Points, in no order, along strands that fork and pass close to each other.
Two points are linked if the straight distance between their rows is under 62.3. Some points are linked to none.
z_973: [-28.7  24.9  34.5  -7.1  -3.1  17.6  -3.9   3.1  -1.7 -23.5   7.1 -20.4
 -13.6  -9.2 -25.5  19.7 -12.3  -8.1  36.7  -0.1  -1.6   9.6  -1.4 -19.5]
z_556: [-33.8  16.0  17.7  -8.6 -15.6   2.5 -13.1  -3.1  -1.9 -19.9   0.8 -27.0
 -23.2  -4.0 -31.5  18.9 -34.4   5.3  31.2   9.7 -25.6 -17.7  -4.9 -30.7]
z_436: [  9.6  -0.2 -17.1  19.2  -2.6 -51.4  15.8 -32.1 -38.3 -14.8   4.0  39.8
  -0.1  27.3  21.9 -18.3 -14.3   2.3   5.9   4.2  13.3   6.5   1.1  31.4]
z_397: [ -3.6  -6.4   3.4  -4.3  -0.6  -4.1  -0.9  -2.9  -6.3 -18.1  10.6  15.7
   4.9   3.5 -24.1 -25.4  14.0  -0.7  11.0 -13.1  30.6   7.8 -14.7  11.5]
z_149: [-28.4  10.7  44.9  -8.8   3.5   3.6   8.2  10.7   4.6  22.6   5.6   2.7
 -35.8   9.7   8.2  12.9 -22.8  -9.7  11.0  18.6 -23.0  21.7  34.0 -30.9]
z_142: [-28.8 -20.7   8.0   5.0  -5.4 -12.9   6.5  -4.2  19.0  20.0   8.1 -10.9
 -14.4  12.8 -21.3  18.8 -47.8  -0.4  42.9  -2.4 -25.0 -13.3  17.6 -39.7]
z_914: [ 22.2  30.8   4.1  20.5  12.7  17.6  -6.1 -19.4  18.3   0.1   0.5   3.6
   3.7  28.3  32.1 -15.0  24.2   5.8 -16.6  -7.4 -21.6 -17.1  26.1  11.8]
z_405: [ 11.4 -10.3  13.0 -29.5  18.8 -14.9 -37.4  17.2 -12.2 -12.8 -11.4 -13.9
   2.8 -11.7 -41.3  17.5   4.7   8.9  27.7   5.3   6.7  29.6 -35.9  14.3]
z_456: [ -0.6  -1.5   3.2   5.5  -0.4   9.1   7.2 -10.2  16.7   7.6  16.4  -2.3
 -26.9   2.3   4.0   7.1  -0.1  -9.4 -13.3  29.9 -13.7  -3.1  41.2 -23.3]
z_560: [-19.5  -1.7  -3.3   6.7   9.8   3.7  15.1   4.9  22.0  21.2  -7.9  20.2
  22.7  19.1   9.1 -36.4  27.2   3.2   7.6 -20.6  13.6   0.0  -1.1   5.6]
z_483: [  0.0  -9.9  13.4 -11.5  18.3   2.2  -5.9   4.6  -6.8  26.6 -28.6   1.9
  16.6 -14.4   4.6 -22.2  18.1   7.7 -19.1  18.4  -8.7   7.5  -6.1  16.4]
z_585: [ 16.6 -26.8  18.5   8.7  22.0 -24.2 -17.7 -47.2  -9.4  10.7  22.0  13.9
 -16.2  26.6 -29.1  -3.5 -15.1  -5.9  33.2 -21.6   2.2   6.8  43.3  23.0]
z_147: [ 24.5  -0.9 -25.1 -16.9  10.7 -39.0  -8.3  -8.8 -11.0  -6.3   0.4  -6.1
  26.9  14.0  -4.0 -19.3 -21.6  21.2 -13.9 -12.1  -9.2 -12.9 -10.6  40.3]
z_226: [ -0.8  19.5  25.3 -16.6   1.2  30.4   1.6  17.7  10.8  21.0  -3.8  -9.2
 -25.3  -2.6  30.2  14.4  11.9  -4.0 -31.6   1.0 -21.8   5.8  24.8 -20.7]
z_78: [ -4.9 -29.2 -16.2 -10.5   9.3 -16.0 -12.3   3.2  24.0  -6.3  16.1 -22.0
  -2.5  -8.1 -29.7   7.5 -25.5  -8.5   6.8   2.1  -6.8 -11.7   7.5 -23.1]
z_680: [  0.3 -24.6  -7.8  30.7   9.6 -20.2   8.5 -27.2   2.8 -11.0  40.7   3.1
  -2.9  -9.8  13.8   7.6 -20.7 -11.5  23.8  -6.5  13.6   1.8   7.0   9.0]
z_242: [ -2.5 -17.8 -22.9 -18.7  15.0   4.2 -12.0   9.3  27.6   4.8 -13.2 -33.1
  12.2 -26.6 -24.3   8.1   6.5  -0.2  -7.2   0.6  -6.8 -25.7 -12.4 -12.5]
z_10: [-13.2   8.1  24.7 -24.8  -9.9  10.1  16.6  31.0  22.2   2.8   2.4 -16.1
 -29.4   2.0   2.0  26.3 -19.2   1.7  -0.5 -13.9 -22.8   0.5   4.1 -40.4]
z_171: [  4.8   8.1  -2.7  -3.2   6.6  19.4 -33.1   0.7 -12.8 -25.8  -8.6 -37.2
   3.1 -46.6 -13.2  23.6   9.4  -5.2 -10.7  12.9  -7.3 -17.0 -16.0  -2.3]
z_856: [-35.3  -2.3   8.2  -7.4 -17.9 -14.4  -6.1   2.1   3.1  12.2  -2.7 -20.0
 -21.7  13.6 -27.5  12.0 -50.3  18.7  37.4   8.7 -37.4 -26.1  -0.8 -33.3]
z_275: [ 35.4  -2.5  19.3 -28.4  -7.2   2.3   7.0  18.5   3.9  -2.7   2.1   1.5
 -28.3  -6.2  16.1   3.1 -10.0  15.5 -37.7   2.2 -11.3  16.5  13.4  10.2]
z_870: [ -1.2  -5.7  14.7 -20.6  32.4 -11.5 -24.3  -5.1   5.9   4.4 -11.7 -29.1
  24.3  -6.2 -25.1   5.6 -24.0  16.4  14.2  -2.6 -12.1   3.5  -9.7  15.7]
z_734: [  8.6  12.7   2.8 -19.3 -11.2  37.2  -1.3  30.4   5.4 -18.3  -2.4 -24.9
 -11.1 -28.5  -3.9  36.5  13.8  -1.9  -1.8 -13.9   3.4   5.3 -25.9 -19.6]
z_828: [-23.9  -8.4  10.5  -4.8  -3.3   1.2  14.4  13.6  24.6   8.2   9.6 -15.3
 -16.2  -3.1  -5.0  22.5 -31.5  -1.7  23.9   2.6 -19.8   0.3   6.1 -35.4]
z_916: [ 12.5   6.9  14.9   7.2 -12.5  11.1  21.2  13.3  -7.4  11.0   6.5  20.3
 -13.5   1.3  32.7 -10.8  13.8  -1.9 -21.5   7.9   0.5  24.2   2.7   3.9]
z_965: [ 15.8  -1.1 -12.7   3.8   6.4   5.9 -22.6  -8.7  -8.2 -20.6   2.4 -20.9
  13.9 -33.4  11.9   6.7  -0.8   0.8 -28.3  14.2 -10.0 -13.4  -6.0   9.9]
z_707: [ 21.2   0.4 -12.3 -12.2 -22.1  33.1  -9.3  10.4  20.3 -21.6  24.2  -3.5
 -23.2  -3.0  -5.9  14.0   9.0  -6.7 -37.0   1.8   4.8 -15.3   5.2 -24.6]
z_174: [  1.1  19.4  14.2 -24.4 -11.6  38.6   1.1  31.7   8.1   8.4 -19.1 -27.0
 -17.5 -23.4  13.6  37.4   7.4  -6.3 -14.1 -10.0  -7.8  -6.0 -10.1 -33.3]
z_356: [  8.9  -3.2   0.1 -26.1   9.3   8.2 -29.2  29.1  -9.0 -15.3 -22.6 -19.1
 -10.1 -28.2 -49.1  25.5  37.4  -2.7  26.9   0.5   1.7  17.9 -33.4   1.4]
z_427: [  8.6  10.6   6.4  -3.6  -7.7  20.0  16.3  25.6  10.7 -21.4  15.8  -9.3
   1.1 -13.1  18.2  18.5  -1.8   2.1  -2.7 -19.9   2.3   7.0 -19.9  -3.5]
z_555: [-28.5  -6.4   4.2  -7.6  -2.0  -1.0   3.0  -5.6   9.8  31.9  -3.3  -8.1
 -29.3  10.7  -9.9   7.5 -23.3  -1.1   0.7  33.0 -37.2 -18.5  35.2 -41.4]
z_129: [  7.7 -14.4 -17.1 -25.0  -8.2 -30.5  -0.7  28.3  -4.3  -9.6 -17.3  14.3
  12.5  15.9 -26.9 -13.0  -3.5  13.6   4.5 -21.3  21.4   7.3 -46.9  12.3]
z_335: [ 21.5  19.8  -0.2  -3.8 -28.3  -1.4   7.0  22.8 -26.8  -4.9 -46.6   6.8
  19.0  -7.7  33.3   6.2  -6.7  16.6 -21.5 -11.9   7.2  -7.4 -37.0  21.2]
z_306: [ -9.2  -1.9  -7.7  20.8   0.8  15.2  -3.2 -25.8  25.5  -9.0  20.6   4.1
  -6.1   9.3 -16.2 -11.6  17.7 -12.0  14.5 -13.1  10.4 -25.7  34.9 -11.0]
z_816: [ 11.8 -34.3  -0.3  11.9  26.0 -23.8  -1.5 -24.0  12.3  17.3  20.9   0.6
  -3.1  -1.5  -8.6  -7.5 -11.0  -6.2   4.6  15.0  -7.6   6.7  35.8   6.4]
z_204: [  6.1  -2.5  -0.8   8.9   5.2   1.4  17.8   3.4  13.5 -13.5  18.8  -3.5
   4.6  -5.3  33.1   7.5 -14.8   9.8  -0.3  -7.9  -4.3   1.0  -7.2  10.6]
z_941: [ 10.4  17.1  18.1  -6.4 -12.4  48.2  -3.4  26.2  -1.3  24.0 -13.2  -1.8
  -8.7 -14.5  42.1   7.6  25.6  -7.4 -39.7  -0.2  -0.3   6.7  -1.8  -9.8]
z_266: [-12.8  -9.3  -7.3  -1.2  25.2  -6.2 -10.7  -8.3  24.2  -2.9   0.0 -11.0
  21.4   8.3 -19.0 -15.8   3.1   6.9  13.6 -25.9   8.5 -23.8 -10.5  10.6]
z_891: [ -3.8 -29.2 -14.3   1.7  16.0 -24.7  -7.0 -15.9  30.6  11.2  15.9 -23.0
   7.8   9.7 -22.8  11.5 -42.5   5.3  27.5 -12.0 -18.1 -20.2  25.9 -11.0]
z_930: [ 16.3  -5.0   4.5 -22.7  -4.3   6.3  -6.9  37.1 -23.2 -15.3 -20.1 -10.6
  -4.3 -26.2 -21.8  15.2  26.7   5.7   7.9  -4.6  13.1  20.3 -38.7   9.9]
z_677: [ -4.3   5.9 -17.6  30.3 -13.4  34.7  -6.4 -14.1   1.3 -13.1  39.3   8.3
   8.0  -2.0   2.1  -4.8  26.9 -19.9  -0.9   2.4  24.8  -3.7   2.9  -7.5]
z_209: [ 25.2 -13.4 -13.1 -15.6  -2.6 -27.0  -4.3  11.7 -20.6  -8.2  -2.5  -6.4
   7.3 -22.3   9.0  -5.4 -19.2   9.3 -33.9  17.3  -5.7   5.7 -17.3  29.4]
z_910: [ -8.9   7.5   0.2  47.8  16.7  15.3  -6.7 -45.8   1.0 -10.5  22.3  -3.1
   4.0  -6.8  17.6   4.7   5.6 -17.5  16.2  10.8   0.2 -11.0  31.9   1.9]
z_905: [  3.4 -12.6  -0.3  17.8  -4.3  -7.0  -2.3 -29.5   0.7  -4.9  29.1  10.1
 -36.9   0.1  -7.2   9.5  -1.9 -16.7   1.3  19.8  -5.3  -7.1  57.5 -14.4]
z_302: [ 21.7   0.1 -43.1 -15.7  -9.6 -39.1 -12.7  -3.0 -23.3 -19.3 -13.4   4.8
  25.1   6.0  -3.6 -19.2  -8.2   7.4 -37.5  -9.6   1.0 -25.9 -21.6  36.0]
z_323: [  2.1   0.9 -28.9  45.8 -29.1 -23.6  21.8 -27.4 -31.0 -12.2  26.0  44.1
  -5.5  18.0  27.3  -8.0   6.2 -16.6   5.8   2.6  27.3  11.8   0.1  11.6]
z_450: [-10.9  31.3 -25.9  39.0 -16.7 -10.8  14.4 -41.8 -29.7 -17.7 -11.2  41.7
  12.4  37.2  26.9 -20.4  10.7  -5.0   6.4  -0.3  23.4  -7.2  -5.6  13.2]
z_451: [-28.2  -7.6  -9.4   6.4  -5.3  12.4   5.6 -10.2  16.2  26.9   4.6  -4.7
 -23.0  -0.4   0.9   7.9   7.5 -14.1 -12.4  37.5 -18.3 -22.5  41.5 -45.2]
z_320: [-13.8   1.3  21.9 -13.0  -3.6 -21.1 -10.7 -20.3  -1.5  33.7  -5.1  -5.3
 -26.8  25.9 -12.8   2.6 -35.0  10.1  11.0  32.1 -46.8 -10.9  48.0 -16.8]
z_300: [  9.7 -21.9 -32.4  -8.9   7.2   0.9  -3.5  13.6  20.2   3.1 -10.3 -16.9
  24.9 -15.6  -0.3  -9.3  10.1   9.1 -24.8 -15.4  -2.6 -25.1 -21.8   7.7]
z_728: [ 15.3  -8.0  11.6  27.2  31.4 -19.2  -7.8 -61.8  -7.3   7.6   8.6  14.8
  -9.0  24.2 -13.1 -14.6   6.8  -1.8  28.6 -25.7  -0.3  -9.2  41.9  31.2]
z_27: [  0.1  -3.8  32.1 -23.3   9.7 -10.6  -1.4   4.4  10.4  36.4  -2.4  -5.2
 -27.9  17.5   0.6  10.6 -29.1   4.7  -2.1  24.8 -35.4  19.3  41.4 -14.0]
z_576: [ 24.9   1.3  12.1  11.6   4.9  -6.9  26.9   9.5  14.5  15.2  17.7  25.8
 -15.5  22.8  37.6 -14.9  16.2   3.5  -8.6  -0.4 -14.3  21.3  23.6   6.4]
z_738: [ -1.1  -0.4   2.2  27.6  17.1   4.5 -10.0 -52.6  10.7  -2.6  11.9   8.1
  -1.9  21.2 -15.4 -15.9  17.7  -7.3  21.7 -14.8  -0.6 -23.5  45.6  11.7]
z_676: [ 12.6 -14.6   0.1  -6.4  27.7 -41.3 -26.2 -39.6 -25.8   3.6  18.8   1.4
  17.2  27.5 -18.6 -21.8 -34.4  20.0  25.8 -15.8  10.7  12.9  -2.4  44.4]
z_620: [ -5.1  -0.9  -0.4  -0.4   9.2  18.1   4.9   0.8  36.0   3.7   2.4   1.8
  10.7  11.5  -5.1 -18.0  19.9   5.0  -3.7 -27.2   1.2 -15.4   2.6  -2.6]
z_350: [ 12.9  -4.8  -2.7 -20.1  24.2 -34.3 -22.5 -14.4 -14.2  -5.2  -1.1  -6.6
  26.1  18.6 -22.6 -23.8 -25.6  24.9  12.0 -18.8   2.2   1.8 -21.2  37.2]
z_755: [-22.8   9.4  19.2   6.9  10.5  18.8   3.1   6.4  -8.5   3.6   3.0  -6.1
  15.2 -22.5   0.0  -9.9  19.0  -7.6  12.9   4.8  14.5  23.2 -15.8   4.4]
z_353: [ -4.3   8.2   3.0 -21.7   6.3  20.9 -17.6  23.7  -5.8 -13.7 -26.4 -40.2
 -10.5 -39.9 -31.2  45.4  18.5  -4.6  22.5  11.9 -14.3   4.2 -25.0 -18.2]
z_581: [  9.1  25.1  15.0  -1.2 -13.4  -2.6   2.6   1.2 -28.7  -6.8 -33.2  13.5
  10.9  -0.8  25.1 -13.2   1.7  16.3 -23.6   3.6  -2.1   8.5 -19.1  31.1]
z_210: [-23.6   4.6  -6.3  29.3  -1.3  27.5  -8.6 -21.6   4.2  -6.8  30.6  -5.6
  -1.1 -22.9   4.0   7.9   6.9 -24.5   7.9  19.8   7.3  -4.0  18.5 -17.4]
z_54: [  8.5  -4.6 -28.2  -9.8 -26.4   7.8  -4.4  24.5 -22.5  -6.6 -13.0  14.0
   7.9 -21.0 -15.8 -14.7  31.0  -7.0 -21.6   3.9  25.9   1.7 -33.1   0.9]
z_953: [ 17.1 -22.4   7.3  -9.7  15.7 -17.2   3.1  -0.8   3.3   7.5   6.8   5.1
   2.8   9.7   2.5 -16.0  -8.5   8.2  -7.4   8.0  -2.7  10.9  14.3  19.5]
z_666: [ 25.4   1.0 -29.1   9.9 -11.2  -7.4  -6.0  -0.1 -10.8 -22.0   5.7   2.4
  15.7 -15.7  31.2   1.7  -3.1   8.3 -30.4  14.8   1.1  -8.8 -18.3  20.6]
z_907: [ -8.7  15.1  19.7  -5.2  -0.5 -19.1  15.1  12.5 -30.1   3.3 -39.4  23.6
  18.8  17.1  13.8 -16.2  -5.9  16.9  -1.2  -5.7   8.3  21.2 -28.8  24.7]
z_476: [ -5.2  -6.2  11.0 -24.5  31.9   8.0 -18.8   9.3  12.1  28.0 -28.8 -40.5
  23.2 -12.5 -17.8  16.0 -17.7  12.4   3.7  -5.2 -24.0  -2.4  -7.1  -3.6]
z_562: [ -3.4  -6.8  -2.4 -19.6 -10.8 -14.5  19.9  28.4   1.6   5.7 -17.5  30.5
  12.1  27.3  -6.7 -25.0   7.6   9.1   5.1 -26.1  29.0  15.5 -35.9   5.2]
z_172: [-30.7 -16.7 -10.1  -4.2 -11.8   9.8  16.1  27.2  24.3   3.7  16.8 -20.4
 -13.4 -13.6 -19.2  21.8 -14.9 -13.2  28.6   3.2   1.8   1.6  -9.5 -48.9]
z_19: [ 11.5  -8.0 -22.4  35.7  -5.0 -13.0   8.8 -28.1 -10.4 -16.3  37.0  23.4
  -0.3   6.6  25.5  -7.8   0.3  -6.4  10.8  -5.5  15.7  -4.3   3.7  15.4]
z_157: [ 33.8 -16.5  -8.3 -19.3 -17.9  11.7  -0.1  18.2   3.9 -14.5  16.1   4.7
 -25.1 -10.6   1.0   1.2   4.1   3.0 -42.9   7.7   8.4   5.9   7.1  -0.4]
z_605: [-38.8  19.0  19.1   8.8 -23.0  36.7   3.5  -3.8  -0.4   7.2  24.4  -2.0
 -23.5  -6.0 -30.1   5.4   7.2 -26.2  30.5  15.4  12.8  14.7  27.2 -33.0]
z_344: [-43.1  11.1   5.4   0.6 -25.8  23.8  14.5  15.7  10.5   9.1  14.4 -14.5
 -16.6  -6.3 -27.9  16.1  -4.5 -18.1  33.9  12.3   3.2   1.7   5.5 -51.8]
z_813: [-22.0  33.9 -16.4  26.2 -31.0   0.3  26.9  -9.4 -18.4   5.0  -6.5  42.8
  20.5  31.0  19.8 -22.7  19.7  -8.6   9.7  -1.5  28.8  10.7 -16.0   7.7]
z_252: [ -8.3 -11.8 -15.7  -1.5  -2.4   8.2 -11.2  -8.8  24.3 -16.5  23.4  -8.6
  -6.9 -10.0 -22.0  -1.2   2.5 -12.5  -5.4  -1.0   8.3 -21.6  15.5 -21.2]
z_491: [-15.8 -27.3   3.9  20.2  17.4 -17.8  11.4 -24.9  28.0  17.8  15.8  -4.6
  -2.5  14.2 -10.0  17.3 -28.5  -7.1  45.7 -12.4 -11.7 -14.8  35.2 -19.3]
z_291: [ -0.8 -10.8 -15.5  -4.7  -2.7   9.2  -9.2  15.6   6.3 -16.3   7.1   3.0
   5.7 -12.8 -20.0 -16.2  28.2  -8.1  -1.3 -11.2  21.0  -6.1 -22.6  -0.7]
z_418: [  4.2  -8.2  -5.2 -10.8  -6.3  -1.8   0.2  20.1 -17.3   7.3 -26.6   8.4
  15.2 -15.7   0.4 -16.0  21.8   2.8 -25.2  11.4  11.2   5.8 -21.1  10.9]
z_105: [ 14.1 -15.8  -5.7   7.6  -0.9 -49.3  24.5 -10.3 -18.3  11.7  -5.1  34.3
   2.1  28.9  23.7 -19.6 -17.0  11.1   0.4  13.4   0.4  18.7  -0.7  25.0]
z_542: [-22.6  14.2  22.9  -1.4  16.5  35.2  -5.0  15.2  -2.3  23.7 -17.8 -13.9
  12.5 -26.6  15.8   5.4  20.6  -9.0 -10.0   8.4  -2.4  11.1  -2.9  -7.4]
z_635: [-21.2  13.8  -1.8  -7.3   3.4  27.8 -17.8   3.5  -9.5 -10.7 -17.5 -37.9
  -2.0 -36.6 -22.9  33.4   4.1 -11.1   3.3  23.1 -16.1 -15.5  -8.3 -28.5]
z_253: [ -2.8  -1.9 -11.6 -21.2  19.5  16.3 -15.3  14.7  17.7  15.8 -31.6 -53.0
  14.9 -20.7 -10.2  24.6  -3.4   7.2 -12.1  -7.1 -20.8 -27.0  -5.4 -13.7]
z_831: [-12.8 -35.5  -1.1  25.7  18.4 -12.3  19.7 -13.4  11.8  12.7  31.2  -1.3
   0.7  -1.9   1.3   9.3 -23.5 -10.0  43.2 -13.0  13.2   8.1  16.4  -9.8]
z_279: [ 18.2 -16.0  -9.2 -33.7   5.6 -12.2 -16.4  18.6  -0.6  -7.9 -23.5  -2.9
  13.2   4.0 -35.8 -19.9  14.6  12.9  -6.4 -21.5  13.8  -5.7 -33.1  17.1]
z_520: [-33.8  23.0  40.3  -2.7 -13.0  22.7  10.7  11.6   1.9  19.0  20.9   4.4
 -33.3   1.9  -3.8   4.2   6.5 -21.1  20.9   8.5  -0.2  33.2  38.0 -30.7]
z_69: [ 16.8   1.6 -12.7  -5.7   2.2   8.8   5.9  22.0   8.4  -1.4 -25.0 -12.0
  26.7 -10.9  22.0  -1.1   5.0  18.0 -16.2 -24.4   2.4 -22.7 -26.4  13.3]
z_534: [  7.7  27.0  15.7   2.0  14.0  25.6  -5.2  -8.7  21.2   8.1  -0.7 -12.2
  -4.7   2.8  25.9   8.3  11.5   1.9 -20.8   4.5 -29.4 -14.2  28.7  -3.5]
z_166: [ 15.3  17.9  -6.0  22.0 -15.4 -27.5   3.3 -29.7 -37.3 -37.2  13.7  31.3
  -0.5  15.3  26.8 -12.6  -8.5   5.7 -13.5   7.1   6.6   5.1  -6.8  35.1]
z_571: [ 19.4  21.8   1.6  -0.4   0.7  28.7  -5.2  12.6  21.8   3.0 -13.9  -9.7
  12.0  -2.1  36.3   6.0   7.2  14.6 -26.7 -26.1 -10.3 -24.6 -13.5   9.9]
z_928: [ 15.0 -29.1  10.0  38.8  17.0 -19.3  33.5 -21.4  11.8  28.3  20.6  19.2
 -21.1  21.7   9.8   5.3   8.3 -15.3  34.5 -20.6   0.9  21.7  43.7  -3.1]
z_990: [-26.2  24.3  31.9  11.9  11.0  23.3   3.0  -1.6 -10.6 -19.2  13.4 -14.0
   0.5 -18.7   3.2   9.0  -3.4  -7.0  29.8   8.7   3.4  19.1  -9.6   1.9]
z_807: [-11.5 -23.6   6.1 -12.9  12.4  -5.4  10.1  15.9  17.5  22.8  -4.2  23.9
  18.0  25.4 -12.8 -32.0   7.1   6.9  19.8 -21.3  22.7  21.0 -20.2   3.2]
z_526: [  4.5  18.7   2.3   3.0 -13.6  -3.2  -7.4  -5.4 -33.0 -27.4  -3.1  24.3
   2.7  -0.4  12.8 -20.1   8.1   7.0 -19.3  11.4  12.7   7.9 -13.1  23.7]
z_163: [ 24.6  22.8   5.2   1.1  -1.0  22.5  -9.3  -6.5  11.4 -20.9  -3.2   6.4
   4.3  20.2  21.4  -9.0  18.6  15.6 -30.5 -17.5  -7.2 -19.0   1.5  22.0]
z_298: [ 15.2  -1.1 -34.9   3.9 -20.1 -29.8   5.9  -1.4 -16.1 -21.4  -5.6  20.9
  14.7   5.2  17.0  -9.3 -11.0   1.8 -31.6  -0.7   6.6 -13.9 -23.0  19.7]
z_795: [-17.5  21.3 -27.8  11.3 -37.6  -2.8   7.9   5.2 -40.1 -15.1  -1.8  30.5
  17.9  -0.6  -5.8 -12.4  22.7 -17.3  -5.5  13.2  41.1  16.6 -33.6   6.7]
z_438: [ -9.1 -19.8   1.0   6.6  12.4 -11.8  -4.5 -20.3   8.1 -10.3  23.7   4.7
   4.0   5.4 -27.2 -13.8  -1.8  -6.8  28.7 -24.7  22.9  -2.3   1.4   6.6]
z_408: [ 15.2  12.8  -2.9  30.1   5.1   3.4   9.6 -24.6   0.2 -14.5  21.2  11.0
   4.9   7.5  36.3  -5.3   0.8   6.8  -0.1   1.1  -5.4  -0.1   6.7  17.5]
z_633: [-12.9  -5.8  21.4 -12.4  27.8  10.9 -10.8  13.1   0.1  34.0 -20.6 -20.9
   6.2 -23.1   7.8  -1.9   0.1  -0.8 -10.8  20.1 -16.4  17.4   8.0  -3.7]
z_770: [ -5.4   7.9   6.5 -28.8  -1.9  24.8 -10.7  19.5  16.8  10.7 -32.4 -43.0
 -14.1 -21.9 -12.9  28.5  -3.1   3.9 -15.0  -4.3 -18.0 -26.8  -5.6 -35.2]
z_961: [ 19.7 -10.1  -4.3   2.4   9.8 -29.8  25.0   5.1  10.6  13.3  -3.7  21.0
  -1.2  26.5  26.8 -16.3  -4.5  15.0  -8.2  -6.7 -11.0  12.2   0.6  19.6]
z_162: [ 17.2 -20.8   0.1  32.0  18.0 -16.7  20.2 -20.1  23.1  19.8  16.7   2.4
 -11.0  16.4  16.8   0.8   6.4  -7.0   8.7   0.5 -17.9   2.3  46.2  -4.5]
z_599: [  7.8 -14.5  20.4 -19.5  31.3 -26.0 -47.0  -6.8  -9.6  -3.4   2.6 -20.2
  15.5  -1.1 -43.2   6.7 -25.9  14.1  29.6   7.5   3.5  26.0 -19.9   5.4]
z_327: [-31.6  16.4 -44.4  21.9 -29.8 -16.5  19.3  -7.6 -27.3   0.0 -13.3  38.4
  28.3  13.6   1.0 -13.8  10.2 -20.1  -4.5  13.8  36.3   2.5 -19.6   1.7]
z_882: [ -7.1  18.3   4.5  37.2  10.7  15.9  -3.5 -43.4  12.1   5.2   8.9  -5.7
 -14.7  11.0   7.4   9.0   8.3 -13.1  10.2  15.0 -24.4 -20.7  52.8  -8.7]
z_369: [ -0.2  35.1  -6.5   0.2 -27.2 -27.5  25.8  -2.4 -21.0 -10.9 -42.7  45.9
  13.1  40.0  25.4  -1.7  -3.2  -1.5 -27.1  11.5  10.4   5.5  -2.3  12.8]
z_926: [ -5.5  13.2 -26.3  -3.9 -41.9  -6.8  -2.1  15.5 -42.2 -15.4 -33.9  34.3
  16.3  -2.5 -16.8 -10.8  35.0 -14.1 -27.3  16.1  36.6   8.5 -33.3   5.1]
z_231: [ 14.5  -0.5 -18.6  15.8 -15.8  32.7  -2.1   1.4  19.6 -14.2  34.0   8.5
  -6.8   1.4  13.5   1.5  17.4 -10.7 -22.1   7.7  12.2  -2.9  12.1 -14.7]
z_758: [  2.9  21.5   2.4   6.9 -14.1  20.2  12.3  26.7  -8.7   0.2 -29.1   5.6
  23.4 -10.0  36.8   3.1  11.5   9.3 -11.5 -19.8  10.3  -0.4 -40.6   7.8]
z_295: [ 34.7 -17.5   8.4 -28.8  -3.9 -16.7  11.2  27.6 -11.4   2.1  -6.4   1.5
  -8.3 -13.9  11.2  -0.7 -18.5  15.3 -28.0   5.2   0.8  23.3 -19.0  20.8]
z_862: [  3.4 -14.9 -15.8 -14.1  -3.1 -18.4   5.0  23.1  -6.7  22.5 -44.0  18.0
  26.0   7.1  -0.1 -23.7   6.3  11.9 -29.3   0.9  12.6  -8.5 -17.7  18.3]
z_598: [ 20.4  18.0  17.6 -19.8 -24.8  25.5  10.5  41.4 -27.5 -10.6 -10.9  -4.6
 -11.6 -23.4   5.5  14.8  17.6   1.8  -5.5  -5.5  13.2  29.2 -38.2   4.4]

Follow the links from the first point to the second, and from the first to the third. Name the last point that the two ways share.
z_350; z_323; z_210 => z_666
z_129; z_831; z_149 => z_142
z_162; z_157; z_680 => z_253
z_534; z_828; z_965 => z_253
z_242; z_910; z_147 => z_666
z_905; z_327; z_438 => z_54

A fork is a point with three links. Follow the links from the first point to the second and name the forks in between, in order.
z_560; z_813 => z_54
z_344; z_965 => z_828, z_142, z_491, z_19, z_253, z_356
z_157; z_598 => z_666, z_356
z_599; z_142 => z_253, z_19, z_491
z_300; z_677 => z_253, z_356, z_666
z_306; z_926 => z_491, z_142, z_418, z_54
z_320; z_770 => z_828, z_142, z_491, z_19
z_408; z_327 => z_19, z_491, z_142, z_418, z_54
z_816; z_171 => z_961, z_581, z_69, z_253, z_356

A fork is a point with three links, a tip a point with one. Leave the first point through the second and follow the links. Name the first fork or tip that comes.
z_882; z_910 => z_666
z_418; z_483 => z_142
z_451; z_555 => z_828
z_291; z_397 => z_279
z_172; z_344 => z_905
z_279; z_129 => z_54
